Each scene shows the same named points in several views. A view is turned or mirrored, and shifted as a whole, has a little noise and may leave points out.
(in the rows, 128 means zero)

Scene 1
View 1
z_449: [109 102  59 127 117 158 188  90 146 127  86 142 153 118  89 157  49  63
 101 153 121 115 223  73  95 143  88 140  84  72  97 113  96]
z_110: [132 165  99 203 166 161 124  91 100 104 112 165 142 155 150 152  84  98
 110 137 111 121 143 105  70 174 120 154  82  67 135 125 108]
z_840: [133 151 116 154 170 178 129 105 100 109  98 157 111 183 161 132  79  83
 140  95 165 146  77  68  82  99  38 116 112  15 139 131 121]
z_485: [146 131  73 126  91 135 158 128 151 161  78 119 144 129 102 131  70  93
 130 146 121 146 149  91 102  99 138 119  96 119 101  87 107]
z_850: [163 167 126 226 137 142 106 112 110 126 109 181 152 135 143 155 100 120
 124 166  98 130 125 140  52 188 179 154  76 120 125 100 123]
z_806: [118 189  73 147 177 187 111 133 112  93 106  91 131 193 186 123  92 114
 132  82 133 173  91  75  89 107  54 138  61  34 130 102 125]
z_445: [132 123  64 104 108 144 160 118 137 155  85 124 127 151 104 128  69  74
 132 135 139 150 138  88 112  76  97 122 114  92 123 103 104]
z_288: [102 118  23  61 142 147 168 103 126 155 105 102  94 157  96 124  55  53
 121 120 144 142 170  84 149  64  52 145 136  68 146 110  91]
z_885: [171 216 139 252 158 167  76 133  95  97 113 162 152 168 189 139 117 136
 134 130 101 154  64 131  41 174 172 143  52 103 131  93 146]
z_339: [147 134  77 116 104 125 138 122 120 177  92 134 101 149  98 120  76  73
 149 140 140 148 110 119 139  71 128 129 153 120 146 101 102]
z_833: [119 136  64 150 161 139 138  80 101 147 126 164 101 146 112 147  74  68
 112 152 126 112 169 123 108 145 113 169 125  86 153 126  96]
z_480: [176 158 111 148 119 115  90 125  88 187 111 158  63 171 121 102 103  84
 168 137 161 157  32 156 127  54 155 123 187 134 179  97 126]
z_374: [122 160  66 134 150 164 130 120 118 116 105 104 126 166 147 129  80  96
 130 116 127 154 129  89 107 108  92 142  89  71 137 109 115]
z_772: [126 143  72 147 143 137 127 107 104 152 124 141 114 151 112 139  78  90
 122 152 119 130 156 127 114 137 131 165 124 102 151 110 105]
View 2
z_833: [ 87 159 138 151 118 139  74  92  71 150 124 110 149 163  52  54  85 187
  93  78 109 167 113 137 115 186 139 139 110 128 183 100 117]
z_339: [ 96 149 124 141 129 113 129 106  64 133 153 141 180 174 113  89 117 133
 133 134  98 140  87  94  92 149 100 116 137 150 149 121 138]
z_885: [ 73 131 200 190 144  44  19 190 165 177 118  99 155 150 105  52 189 145
  35  90 203 109 139 130 111 180 109 200  79 113 103 126  90]
z_772: [100 154 142 150 124 120  91 108  74 153 129 116 151 172  84  53 118 169
 102 101 117 166  97 129 105 182 124 127 119 128 159 114 113]
z_445: [135 163 122 139 122 124 124  84  86 139 150  98 138 166 122 104  96 142
 120 109  82 130  97  97  94 145  94 124 155 122 162 123 142]
z_374: [143 159 143 160 151 124 101  88 108 148 124 109 133 152 121  89 123 160
  69  77 118 140 109 115  93 159  95 149 118  93 139 148 128]
z_449: [127 176 116 145  92 159  81  85  94 153 145  21  91 168  99  89  69 186
 110  64  70 145 111 136 102 168 128 122 173 107 203  86 135]
z_480: [ 58 146 139 158 149  80 130 123  54 130 155 212 237 170  92  85 139 100
 123 173 137 125  86  78  99 148  92 130  98 167 119 143 133]
z_840: [110 179 144 175 156 128  99  72 129 149 144 138 169 120  82 144  76 149
  44  82 150  80 144 113 123 140  86 206 109  86 160 134 154]
z_288: [158 174  98 128 140 173 155  33  45 138 142 127 134 157 105  98  62 178
 119  83  59 165  87 103  96 153 105 109 151 101 180 140 152]
z_485: [118 161 129 142 108 105 100 113 102 142 142  62 125 181 145  86 122 140
 130 112  90 134  91 111  83 147 107 102 169 125 149 110 129]
View 3
z_485: [155  66 144  67 162 140 184 179  73 138 121 102 127 103 137 180 179 169
 171 141 104 177 122 130 137 112 112 110 131 150 155 117  85]
z_480: [146  60 135 139 142 176 108  99  30 120  49 139 174 157 148  76 169 137
 117 144 122 181  40 125 104  52 130  36 127 126 129  99  79]
z_374: [158  93 134 104 153 145 107 160 129 135 157 117 128 101 147 169 174 148
 100 140 148 123 105 118 133 131 120 114 115 131 136 100 104]
z_850: [112 149 139 132 117 136 158  98  57 132 119 106  83 126 133 125  96 123
 166  90 124 159  97 137 123 114  97 206  83 151 154 111 117]
z_840: [156  73 133 117 130  81  92 128 139 143 154 109 141 134 153 154 196 114
  57 150 164 106  60 145 144 124 150 121 100 117 140  56 102]
z_445: [169  58 141  63 168 107 183 163  82 144 130  96 148 102 148 193 202 177
 174 157 126 162 107 157 160 105 132  80 153 138 143 123  86]
z_110: [135 152 137 130 134 113 129 109 107 134 147  96  87 116 150 165 134 128
 141 107 151 122  91 150 143 124 118 181  96 135 139 108 120]
z_288: [191  64 145  71 181 133 145 173 114 133 147 106 150  88 155 214 226 182
 144 163 147 138 112 151 156 114 136  56 156 132 130 130  96]
z_449: [165 108 148  60 164  83 186 150 116 149 166  74 108  82 151 246 188 179
 188 140 145 126 124 173 177 135 133 141 142 150 149 131 103]
z_772: [161 128 145 116 163 149 130 109  84 127 125 108 117 111 155 164 166 161
 168 126 152 141  89 140 147 107 114  98 134 138 129 136 111]
z_833: [165 138 141 132 154 122 125  94  88 128 127 103 109 108 157 181 167 166
 167 126 170 125  78 163 158 104 129 110 134 135 129 140 118]
z_339: [162  58 139  99 169 144 144 134  59 128  99 119 157 122 151 144 184 167
 153 154 126 172  78 141 135  84 127  55 143 134 135 114  85]
z_806: [149  86 132 109 148 142  77 181 162 144 179 136 125 108 135 164 172 120
  40 132 146 102 106  98 125 156 115 131  83 124 134  68 108]
z_885: [ 99 145 137 155 103 156 122 115  83 138 123 118  86 135 125  88  77  93
 101  82 115 148  94 101 101 134  85 224  58 146 151  73 114]
View 4
z_449: [161 103 160 115 138 144 214  64 120 133 137 117 177 162  92 133 127 157
 158 103 114  72 157 164 126  30 183 168 109 221  91 194 160]
z_288: [122 136 132  73 156 173 212 116 127  90 160  64 136 193  69 159  44 141
 143 117  73 102 131 105 136  66 178 130  98 152  76 197 168]
z_339: [139  94 147 122 145 105 187 157 103  85 133  76  97 177  98 169  76 114
 187 129  91  93 133 130 165  91 175 127 143 112 129 151 162]
z_772: [136 100 152 133 112 125 184  90 105 122 113  84 102 155 119 152 103 124
 188 127  83  91 156 106 152  86 142 166 165 155 108 164 160]
z_110: [101 113 169 148  97 132 147 105 108 151 101 117 127 130 138 145 138 104
 157 116 121 119 142 111 134  77 109 156 134 165 108 159 132]
z_833: [132 123 153 130 109 131 195  78 106 143 122  70 129 155 132 141 108 137
 189 127  94  83 152  90 154  65 133 184 157 162  82 168 152]
z_485: [137  64 162 137 140 121 166 118 111  80  92 147 104 147  87 144 131 107
 171 115  88 101 158 167 151  92 161 121 141 180 158 182 166]
z_850: [130  65 179 189  77  90 150  86  93 147  67 138 101 112 161 137 189 107
 211 118 116  94 166 129 162  90 106 174 181 172 148 141 139]
z_885: [ 74  65 188 201  59  97  99 112 107 159  52 157  86  97 174 139 200  71
 179 116 135 137 151 109 161 109  68 147 177 157 159 123 120]
z_840: [ 62 158 170 118 113 140 134 153 129 162 144 104 148 155 137 147 114 101
 132 102 150 145  92 111 127  67 118 140  84 124  88 124 122]
z_806: [ 41 131 165 119 106 169 111 130 135 128 104 144 133 141 108 150 116  86
 106 107 112 176 113 100 121  94  91 108  90 159 117 169 134]
View 5
z_288: [100  97 141 120 134  70  93 164 109 159 136 177 122  72 154 248 153 113
 173 104 191  85  58 102 106  92 139 150  73 137 102 145 165]
z_840: [152  45  88 126 107 120 101 106 125 204 140 147 156 110 165 176 168  93
 136  88 125 153  83 162 109 108  91 134 179 104 133  85 127]
z_850: [131 199 109 105 158 161 108 112  87 139 166 100 126 155 187 131 141 149
 142 143  58 156 177 136 180 158  85 133 148 106  59  61  74]
z_772: [101 144 137 116 160 100 103 141 106 147 155 125 105 115 184 184 141 133
 166 127 125 107 107 107 148 115 106 152 111 126  76  89 116]
z_374: [124 117 126 127 117 126 114 140  95 173 130 150 146  87 164 189 146 136
 159  87 125 131  97 153 140  97 123 145 143 114 104 109 134]
z_449: [119 171  80  74 149 123  83 179  86 164 166 200 137  89 176 239 170 125
 137 142 120 129 130 115  92 156 118 116  75 148  74 138 136]
z_110: [128 156  97 102 154 128  98 129 110 173 163 117 128 113 212 163 151 126
 149 123  66 146 130 134 137 147  87 131 149 114  68  75 104]
z_833: [ 99 134 116 108 170  93  88 138 120 151 170 122 102 115 209 195 156 113
 164 132 112 117 100  95 125 131  90 142 102 132  70  92 122]
z_806: [129  92  95 112  86 137 121 150 111 214 107 156 185  52 184 182 144 133
 161  43  88 161  81 200 116  99 120 113 200 102 129 117 152]
z_885: [147 169 116 119 121 172 124  88  95 169 143  77 146 157 187  88 132 152
 152 102  38 173 158 177 204 135  84 132 205  76  83  42  69]
z_480: [129  73 181 177 126 101 114  58  94 136 145  86  93 190 106 140 139 119
 166 131 192  94 108 100 188  75 101 189 115  94 125  54  87]
z_339: [118 112 150 144 136 101 103 109  80 135 150 146 109 140 114 197 149 123
 162 137 185 100 109  98 155  96 124 172  84 120 105  99 114]
z_445: [119 123 129 121 119 111 101 136  79 150 150 177 130 114 117 209 156 125
 147 126 173 120 112 121 129 106 126 152  87 133 106 123 130]
View 6
z_850: [139 152 179 174 141  58  77 132 105 172 142 110 127 134 149  92  85 130
 148 116 144 119 139 141 109  85 122 154 101  88 166  85  83]
z_445: [170 151 107 163 171 124 118 116 149  28 109 145  92 144 123 113 162 144
 165  92 109 110 121 125 121 160 149 108 164 164 128 142 138]
z_833: [185 165 149 125 174 108  94 148 114 103 107 153  89 193 135 137 129 107
 153  87 122 122 134 133 139 140 146 132 142 148 132  62 109]
z_288: [196 174  97 137 181 154 133 124 141   2  88 164  75 184 113 133 181 113
 164  90  91 102 129 115 147 177 162 105 187 193 109 111 153]
z_374: [159 173 148 145 177 130 134 102 119  52 130 122  96 155 137 109 116 122
 145 108  92 105 136 124 141 109 135 120 185 139 117 124 137]
z_840: [148 166 160 114 209 107 135  89 128  94 139 108  98 169 151 129  87 132
 139  93  77 100 104 144 132  92 114 104 184 120 104 146 106]
z_110: [179 170 176 130 179  90 100 134 117 148 146 117 107 167 156 119  88 115
 152 101 110 110 125 139 127  96 124 147 134  99 128  83  89]
z_806: [143 193 171 127 185 129 172  68 111  59 153  90  98 147 158 105  82 108
 131 109  49  82 125 125 151  69 112 108 221 112  92 148 137]
z_485: [170 137 112 195 148 100 111 130 154  50 124 147  98 110 121  91 159 147
 168 113 131 119 135 122 106 145 152 135 142 146 151 132 135]
z_339: [124 140 128 179 158 118  96 116 104  39  86 156  90 167 110 118 141 153
 159  85 137 128 149 134 126 158 151  98 157 192 153 121 135]
z_772: [160 172 153 147 148 107 100 141 103  89 112 143  99 171 126 119 121 114
 158 101 131 116 147 127 139 134 151 128 145 148 138  73 125]
z_480: [ 43 129 147 186 152 109  80  79  40  52  82 143  97 178 107 134  94 179
 141  67 159 146 161 156 125 140 131  58 167 201 180 120 120]

Which points are out of place in each view (at most two, in the order of its rows)? Write - if all are in place.
view 1: -
view 2: -
view 3: z_445, z_288
view 4: z_110, z_485
view 5: z_806
view 6: z_840

Scene 2
View 1
z_541: [128 134 140 159 165 120 149 138 132 114 168  73 127 159 118 117 110 124
 173 142 158 146  94 136 143 101  93  91 128 137 150 197 168]
z_505: [143  87 141 128 132 110 147 156 146 164 117  81  89 110 176 153  97 153
 100 137  85 169  77 114  86  84 155  98 103 132 142 126 146]
z_835: [158 134 132 113 129  90 144 126 158 139 159  65 146 171 127 123 103 126
 120 135 116 137 105 173 151 102 132  94 114 113 112 225 143]
z_532: [150  93 161  92 124 135 131 146 155 129 118 109  82 105 174 129 112 106
  93 144  79 153  84 132 157 118 133 103  76 128 165 157 151]
z_75: [182 110 120 112 125  98 127 141 159 172 110  63 134 143 165 137 104 145
  56 113  71 154 101 134 119  89 160 100 110 113 127 181 117]
z_684: [176 117 117 129 130  96 115 139 151 178 100  55 135 147 157 132 110 148
  72 116  91 156  97 129 119  73 152  91 114 126 126 177 111]
z_974: [157 146 129 133 130 124  87 114 146 141 106  84 136 156 135 100 135  97
 111 136 125 141  96 142 187  94 115  86  98 136 153 214 121]
z_884: [184 122 116 116 137  78 149 140 165 164 146  43 163 172 144 137  97 154
  81 109  91 147 117 156 121  91 146 104 126 102 114 214 124]
z_621: [183 103 112 120 123  83 130 148 163 193 102  52 139 143 169 146 100 165
  53 108  64 161  96 129  91  73 171  99 114 116 111 166 109]
z_880: [118 119 151 125 110 113 124 122 144 149 115  98  94 127 146 127 119 108
 143 166 111 145  64 147 141  90 149  82  92 150 117 156 151]
z_774: [181  76 140  93 132 103 158 163 166 156 132  75 108 121 181 150  85 155
  49 115  57 163 104 131 105  98 159 112 101 102 145 157 135]
z_263: [205 111 115 124 147 125  90 149 149 161  83  71 140 138 177 123 124 133
  31  93  77 161 113 100 147  85 132 106 105 118 180 186  92]
z_547: [161  89 140 105 127 106 145 155 156 158 125  80 104 117 174 147  91 143
  76 128  71 161  90 130 108  93 158 105 100 118 139 149 138]
z_124: [131 110 150 130 133 129 130 138 137 133 125  98  92 121 152 127 117 116
 133 147 114 154  79 124 141  97 125  91  98 142 155 159 154]
z_998: [181  78 140 113 147 136 131 172 150 141 105  91  96 106 196 142 105 139
  44 107  64 173 104  93 124 102 137 115  92 114 195 141 131]
z_82: [160 112 143  88 111  96 141 124 168 144 142  78 123 148 143 131  97 125
  97 140  82 137  96 171 150 109 154 100  97 110 109 201 144]
z_859: [150 104 139 117 125 103 146 140 154 156 127  78 105 125 162 144  96 140
  99 139  84 156  87 139 107  92 155  97 105 128 126 151 143]
z_290: [168  93 150 117 155 145 133 157 144 119 126  96  98 116 171 128 108 122
  80 118  92 163 102 100 148 110 113 108  95 121 195 163 141]
z_545: [187 117 153  67 126 131 114 128 166 101 138  98 127 148 155 108 113  89
  61 120  80 135 122 155 218 138 113 115  79 101 177 238 131]
View 2
z_290: [114 114 152 161 189 165 136 159 135 124 137 100  84  57 132 165  82 152
  85 102 123 126  87 160 162 144 127 100 113 129 104  99 164]
z_263: [120  79 141 125 194 187 160 161 100 108 138  75  58  88  88 166 122 145
 126 122 120 106 100 116 154 109 127 126  92 120 138  96 145]
z_880: [138 130 120 170 179 144 140 149 167 194 124 141 107  59 114 121  89 118
 142 127 122 119 128 155 127 129 148 117 120  90 119 124 161]
z_547: [115 121 146 150 166 168 125 135 157 134 135 124  78  90  77 121  95 151
 108 105  96 122 106 160 175 154 161 104 115 117 143 123 141]
z_505: [118 134 132 153 162 160 115 136 149 136 132 122 111  90  84 119  92 126
  97 127  95 121  97 160 174 178 182 106 133 117 128 109 140]
z_684: [117 106 120 125 172 162 142 141 128 141 140 115  75  88  63 138 120 135
 137 142 100 104 121 133 142 125 153 135 111 101 153 127 130]
z_974: [134 111 118 153 195 142 162 163 134 184 134 118  79  40 134 165 102 129
 154 134 137 106 133 133  98  85 105 136 105  91 115 123 162]
z_774: [109 115 154 145 163 182 122 137 155 112 141 115  65  99  67 122 102 163
 102  98  89 126 102 159 188 154 156 103 108 121 153 135 139]
z_884: [ 90 116 127 127 164 148 127 128 144 136 156 134  39  71  70 161 117 163
 137 137  87 113 136 157 129 106 127 137 106  92 177 170 118]
z_545: [134  87 166 177 195 177 168 166 158 159 135 118  27  41 151 170  90 178
 135  66 140 127 127 159 149  71  70 106  73  98 126 143 173]
z_82: [124 116 142 163 165 155 135 141 180 173 138 151  57  63  98 129  99 156
 142 109 103 125 139 167 142 112 127 121 101  86 154 163 144]
z_998: [118 102 163 144 185 191 142 153 123  99 137  83  79  92 100 141  95 156
  83  91 112 121  77 148 193 157 145  98 111 138 120  88 154]
z_541: [ 90 162 107 164 180  98 107 144 146 172 150 144  95  10 155 194  74 129
 104 161 118 121 125 182  92 127 121 129 138 104 109 138 143]
z_532: [135 121 155 170 180 173 140 154 158 151 123 117  98  74 122 123  84 140
 102  95 121 125  98 157 175 155 147  94 118 117 107 100 168]
z_859: [118 128 135 153 160 153 123 133 160 156 136 134  94  81  84 122  95 137
 117 125  96 121 117 162 155 151 165 114 124 103 139 130 140]
z_835: [104 130 120 156 166 125 129 138 167 172 151 155  48  42 107 161  99 159
 141 132 101 121 148 167 108  96 116 130 107  85 156 175 135]
z_621: [110 103 129 117 159 176 133 133 134 121 144 114  64 112  35 121 126 143
 135 136  85 109 118 134 165 134 165 127 107 101 173 138 119]
View 3
z_974: [106 189 100 170 116 119  93 203  95 117 152 155 137 109 164 134  47 120
 186 145  78  58 184 154  97 138 117 156 152 143 132  91 108]
z_541: [144 182 108  88 110 136 110 182  96 100 170 141 167  72 187 125  97 160
 166 118  97  81 195 176 110 155  63 120 160 169 105  90 110]
z_290: [119 157 142 126 125 124 133 171  95 151 146 126 153 120 167 155 109 116
 132 166 127  90 159 168  67 112 117 170 123 127 152  86 132]
z_774: [151 142 152 143 129 112 115 174  78 138 162 119 119 124 145 139 136 134
 112 141 102 136 135 136  93  62 136 199 133 117 170 133 147]
z_684: [136 174 137 171 124 123  96 184  78 115 161 133 114 116 136  99  80 133
 151 114  86 109 145 156 103  69 135 197 144 136 133 119 134]
z_82: [138 161 111 151 116 106  82 199  87 107 174 138 120 111 155 157 110 133
 151 137  65 119 169 114 124 115 121 164 168 124 162 142 119]
z_880: [103 156 115 106 116 114  66 171  99  84 152 135 134  91 133 151  89 123
 176 142  88 138 142 149 102 145 122 149 162 135 123 103 107]
z_124: [105 157 126 100 118 122  99 167 103 107 152 133 148  95 150 149  95 120
 161 151 113 117 151 163  81 145 112 148 148 138 125  87 111]
z_998: [127 146 167 145 130 122 137 163  87 162 142 121 137 136 150 144 118 111
 113 166 136 107 135 167  57  72 140 200 110 116 164  89 145]
z_547: [138 147 148 130 125 112 104 171  84 121 156 119 124 118 141 137 127 130
 129 140 107 145 134 145  94  80 136 187 140 124 154 121 137]
z_75: [144 165 137 175 127 117 100 189  75 123 163 131 111 118 143 115  97 132
 139 126  84 113 148 140 103  64 138 198 139 125 151 131 136]
z_505: [130 141 155 101 127 123  94 154  94 115 153 116 137 103 131 121 128 131
 132 134 118 158 119 165  83  89 133 186 135 127 127 103 133]
z_835: [156 185 100 143 115 123  80 203  84  93 181 149 128  88 169 124  93 156
 171 105  59  99 188 130 139 124  92 144 175 152 134 138 114]
z_545: [120 167 100 186 116 104 126 220  96 166 158 154 136 141 185 199  91 110
 154 185  86  47 202 112  91 136 120 154 147 114 202 121 122]
z_859: [133 152 138 123 123 116  92 172  86 107 161 124 125 106 139 130 116 131
 141 130  93 143 138 146 101  98 129 179 152 133 136 120 130]
z_884: [178 182 123 173 122 128 104 205  73 117 179 141 112 107 168 106 107 159
 139 102  71  95 180 132 130  69 109 178 159 143 151 146 138]
z_532: [107 143 142 114 123 109 106 164  96 132 147 125 142 118 143 171 109 107
 144 170 121 125 135 153  74 117 133 174 133 115 153  95 128]
View 4
z_998: [182 109 106 119  88 110 112 111 149  38 107 141 115 180 132 130 138 121
 132 147  85 116 140 133 168 145 174 176 139 168 112 104 159]
z_541: [ 47  80  83 121  71 190 157 132  86  99 152 121  98 180 157 162  98 144
 165 130 124 109 146  94  96 181  60 136 106 146  84 141 116]
z_547: [130 127  92 123  98 125 121 146 146  63 134 119  98 159 131 120 144 135
 123 118  98 107 133 140 139 145 167 149 131 149 123  84 179]
z_545: [190 113 109 149  90 161 125 176  85  93 121 132  61 181 181 174  58 124
 155 183 106 118 197 130  96 176 145 190  89 183 135  93 153]
z_859: [104 120  93 125  98 137 123 149 146  73 137 116  94 148 132 121 145 143
 134 105 109 106 138 141 123 153 158 145 121 138 121  86 172]
z_532: [152  80 114 120  88 117 110 116 120  70 120 130  94 159 153 140 129 148
 133 120 107 130 141 144 141 148 170 152 109 164 123  98 168]
z_505: [108 107  97 112  91 116 118 119 156  60 131 119 110 154 125 114 164 144
 127  99 103 110 122 138 148 145 166 137 134 142 114  93 174]
z_290: [152  88 109 119  77 136 126 111 121  57 112 137 108 182 149 143 115 128
 142 145  97 124 144 121 143 153 146 165 122 172 104 116 146]
z_684: [119 145  87 136 107 143 117 159 175  74 117 131  99 152 124 112 142 112
 166 113  95  91 159 140 106 180 145 174 125 122 121  81 150]
z_884: [101 176  66 142 104 176 144 197 159  78 149 111  88 168 126 124 115 111
 150 141  97  75 168 126 102 179 127 172 132 124 116  82 150]
z_621: [127 174  80 141 114 131 118 173 197  60 127 122 105 151 106  96 155 110
 147 114  87  79 149 143 123 168 170 173 138 118 126  67 169]
z_124: [104  68 108 118  85 134 122 119 113  89 129 131  96 152 153 146 132 149
 149 100 117 125 140 135 114 161 134 136 104 151 112 114 148]
z_774: [148 148  88 126  99 131 126 156 158  48 136 112  93 168 121 121 136 127
 116 137  91 100 141 135 153 137 180 161 140 154 125  76 182]
z_880: [ 88  76 106 126  96 134 110 139 118 109 135 127  85 126 156 134 138 160
 155  80 128 123 144 154  90 169 144 130  88 136 125  99 163]
z_75: [135 153  86 135 106 139 118 168 171  69 124 123  94 156 126 117 133 113
 151 130  96  91 160 143 117 170 159 178 127 132 126  76 163]
z_263: [181 135 100 139  99 133 110 137 173  58  88 149 114 182 133 118 119  92
 176 151  79  97 176 134 128 188 154 213 131 142 111  99 132]
View 5
z_774: [136 153 116 158 199 139 106  82 115  82 116 154 167 136 123 146 114 139
  63  85 156  81  72 107 120  80 142 131 110  52 200 140 174]
z_75: [117 164 135 154 181 141  98  99 138  88 110 174 160 133 135 147 119 121
  82  89 147  74  83  83 129 108 151 128 126  60 189 163 130]
z_547: [144 146 113 157 189 130 108  98 120  87 129 148 154 131 121 143 119 124
  72  97 144  79  83 117 120  96 130 132 111  64 188 127 161]
z_974: [ 99 157 112 174 146 118 135 154 162 122 110 173 149  95 163 125 149  63
 114 104 133  34 145  93 111 142 163 124 119  92 165 165  99]
z_835: [119 125 158 167 166 116 123 138 143 134  72 175 161  76 152 154 132  97
 118 128 170  33  97 108 147 123 133 125 107  66 183 148 113]
z_859: [143 136 123 155 179 124 105 109 130  91 130 145 145 128 126 150 129 117
  81 112 145  82  92 123 123 113 121 135 113  70 177 130 143]
z_545: [ 92 169 102 174 191  90 155 133 145 149  74 168 183  81 161 134 138  83
  86  56 163   3 152  96 115  97 193 120  75  69 219 172 158]
z_263: [ 94 191  94 179 180 166 120  98 144  81 130 179 174 136 150 110 123 107
  79  58 126  64 103  55 102 107 192 117 133  73 183 177 133]
z_998: [127 175  68 177 194 148 129  86 113  76 151 145 175 139 130 111 115 128
  60  63 130  77  97 103  86  86 168 123 110  72 192 135 186]
z_621: [125 159 146 147 184 157  78  82 137  68 118 173 155 150 128 150 116 130
  79  93 148 100  60  77 135 106 137 130 143  58 181 163 128]
z_505: [155 140 102 161 176 140 109 102 118  73 159 135 141 141 118 136 122 122
  80 108 128  97  81 131 110 104 115 134 121  75 166 115 165]
z_82: [125 140 146 150 183  96 113 125 143 123  86 161 151 102 135 168 132 102
  90 102 167  49 107 116 140 111 132 130  97  62 192 153 135]
z_684: [119 160 134 158 171 152  95 105 145  83 119 171 151 133 138 139 128 111
  89  99 138  79  84  81 127 121 143 129 137  69 168 161 115]
z_532: [136 155  74 166 187 106 131 115 127  96 152 130 148 128 123 128 132 101
  65  81 132  72 125 134  98 103 141 134  94  85 183 127 177]
z_124: [141 135  91 170 161 113 137 139 134 102 146 134 140 108 134 126 140  87
  98 117 128  60 128 142 105 129 123 131 104  94 159 113 141]
z_290: [124 158  69 188 177 135 150 115 117 100 140 145 173 111 141 107 124 108
  83  83 134  47 121 117  93 101 166 120 101  80 185 124 176]

Which points are out of place in each view (at most two, in the order of its rows)? Write - if all are in place.
view 1: z_532
view 2: z_880
view 3: z_835
view 4: z_541
view 5: -
